Points on a hilly landscape, in no order, each with its height.
From any point a climber takes the steepest step (rise divided by distance) to one of its 6 nearest points. It stops when none of these is higher. Distance is the straight distance between rows; heights are no part of it.
Q764 (h 587): [  9   7  23  13  24  20   3 -11  -2  -9 -23   6 -42]
Q538 (h 508): [-11 -18  14 -27  16 -10   3  25 -24 -13 -12  11  36]
Q771 (h 334): [-21 -32 -20  -2   1  -9 -38  12 -35  10   4  -6  40]
Q822 (h 195): [  4  10 -20  21   4   1  -4 -11   5   2   5   2 -12]
Q42 (h 623): [  5  -3  -2   7  20   3  -2   0 -11 -11 -10   9   3]
Q46 (h 323): [ 15  22 -33  45 -41   0 -21 -17  14  14   4 -18 -19]
Q899 (h 472): [  6  13  22 -13  10   2  29  -3  19  -5  -9   9 -40]
Q175 (h 516): [-22 -36  12   0   7  -2 -37  35 -44   6 -18   6  45]
Q549 (h 579): [  5   9 -13 -17 -19 -24  28   2  31   7  18  11 -18]
Q913 (h 495): [  3  10  42 -32  14  15  43  -1  17 -18  -9   3 -18]
Q371 (h 471): [ -8  14  40 -40   7   4  53   3  13 -11  -8   4  11]
Q802 (h 506): [ -8   1  36 -37  13   3  40  17  -2 -18  -7   6  31]
Q331 (h 649): [  3  10  -8  32  14  16 -18  -5 -10   1  -5  -4  -2]
Q440 (h 507): [  1   0  37 -24  21  11  32   5   3 -26 -14   9  -4]
Q936 (h 437): [  7  14  42 -33   9  12  43  -9  25  -4 -13   5 -59]
Q40 (h 503): [ 15   9  -5   7 -31  -9  17  -8  32  21   8  25 -58]
Q103 (h 335): [  7  -6 -37  12 -20 -19 -14 -15  15   5  15  -7   1]
Q710 (h 520): [  9  13  -2  26  -7   7   3 -18  11   7  -3   7 -56]
Q712 (h 590): [-10  11   4 -31  -2 -19  42   6  20   4  14   2   8]
Q671 (h 622): [ 12  10  20  -2   8  11  19 -16  15   4 -12  10 -65]
Q469 (h 624): [ -6  11  -8 -33 -24 -29  44   5  34  20  27  -4   5]
Q159 (h 337): [  4  -4 -43  23 -34 -11 -41 -19   2   7  19 -32  25]
Q251 (h 456): [  4  11   8 -15   8  -8  29  -4  19  -3   2  10 -21]
Q101 (h 38): [ -4   8 -23  32   6  13 -30   1 -24   3   2 -12  22]
Q280 (h 597): [  0 -10  23  19  21  29 -21  19 -25 -12 -26   7  25]
Q660 (h 446): [ 13   9 -19  26 -17  -3   2 -12  24  14   5   8 -40]
Q474 (h 635): [ 10  -7  33   3  28  30  -2  -5  -9 -27 -27   7 -10]
Q221 (h 213): [  9  19 -36  37 -24   3 -32 -15  -2   8   8 -20   6]
Q522 (h 652): [ 12  -1  45 -25  23  25  31  -7   7 -34 -21   4 -23]
Q885 (h 48): [ -1  -8 -23  11   7  -7 -24  -3 -15  -1   7  -3  21]
Q171 (h 543): [-11   1  18  33   9  39 -42  32 -36   6 -19  -6  35]
Q940 (h 618): [  4  -1  25  21  25  35 -13   7 -19 -17 -23   6   3]
Q299 (h 391): [-19 -20 -11  14   3   6 -47  22 -43  14   0 -11  46]
Q997 (h 414): [  6  21 -21  42 -21  12 -12 -18   8  13   0  -6 -35]
Q196 (h 410): [-14 -21 -21 -13   7 -22 -13   6 -16   0  12   0  32]
Q943 (h 608): [  7  22  23  35  22  51 -23  -5 -24  -2 -19 -12 -18]
Q773 (h 643): [-12 -18   7  12  21  12 -30  27 -34  -4 -15   3  38]
Q919 (h 350): [-19 -34 -29 -16  -5 -23 -31   1 -25   5  20 -10  34]
Q452 (h 584): [ 10  16   6 -26 -39 -14  51   7  47  31  26   9 -26]
Q980 (h 485): [ 12   0 -30   9 -33 -27  -2  -7  30  11  20   4 -15]
Q306 (h 552): [-15  -2   5 -37   7 -21  27  11  -2  -2  10   2  29]
Q434 (h 431): [  1  14  32 -30  10   0  44   0  24   0  -2   2 -15]
Q350 (h 621): [ -8 -24 -34 -23 -14 -36 -10  -8   4   0  24  -8  27]
Q55 (h 415): [  1   6  22 -15  20  -2  27   1   6 -12  -4  15  -7]
Q168 (h 442): [  7 -16 -40   4 -31 -26 -27 -20  14   3  20 -17  19]
Q433 (h 484): [  4  34 -11  46  -2  28 -22 -13 -16   7   2 -17 -18]
Q182 (h 494): [ -2  -4 -25 -18  -9 -28   7  -2  14   3  16   1   9]
Q235 (h 447): [ -4 -35 -37 -10 -30 -32 -37 -21  -2   5  27 -21  32]
Q422 (h 517): [-13 -27  10 -11  14  -6 -23  27 -32  -2 -16  10  39]

For each start below, name the point where the climber stops.
Q371: Q469
Q251: Q469
Q980: Q469
Q997: Q671
Q764: Q522

Call two points neighbours if one is among the 6 nearest of the other. Go from one point of each pair to the other, from neighbour to neighbour, staying as high as possible. Name the lowest point that can't be avoided.
Q671 / Q469: Q538
Q350 / Q331: Q182
Q671 / Q522: Q764
Q522 / Q331: Q42
Q773 / Q331: Q280
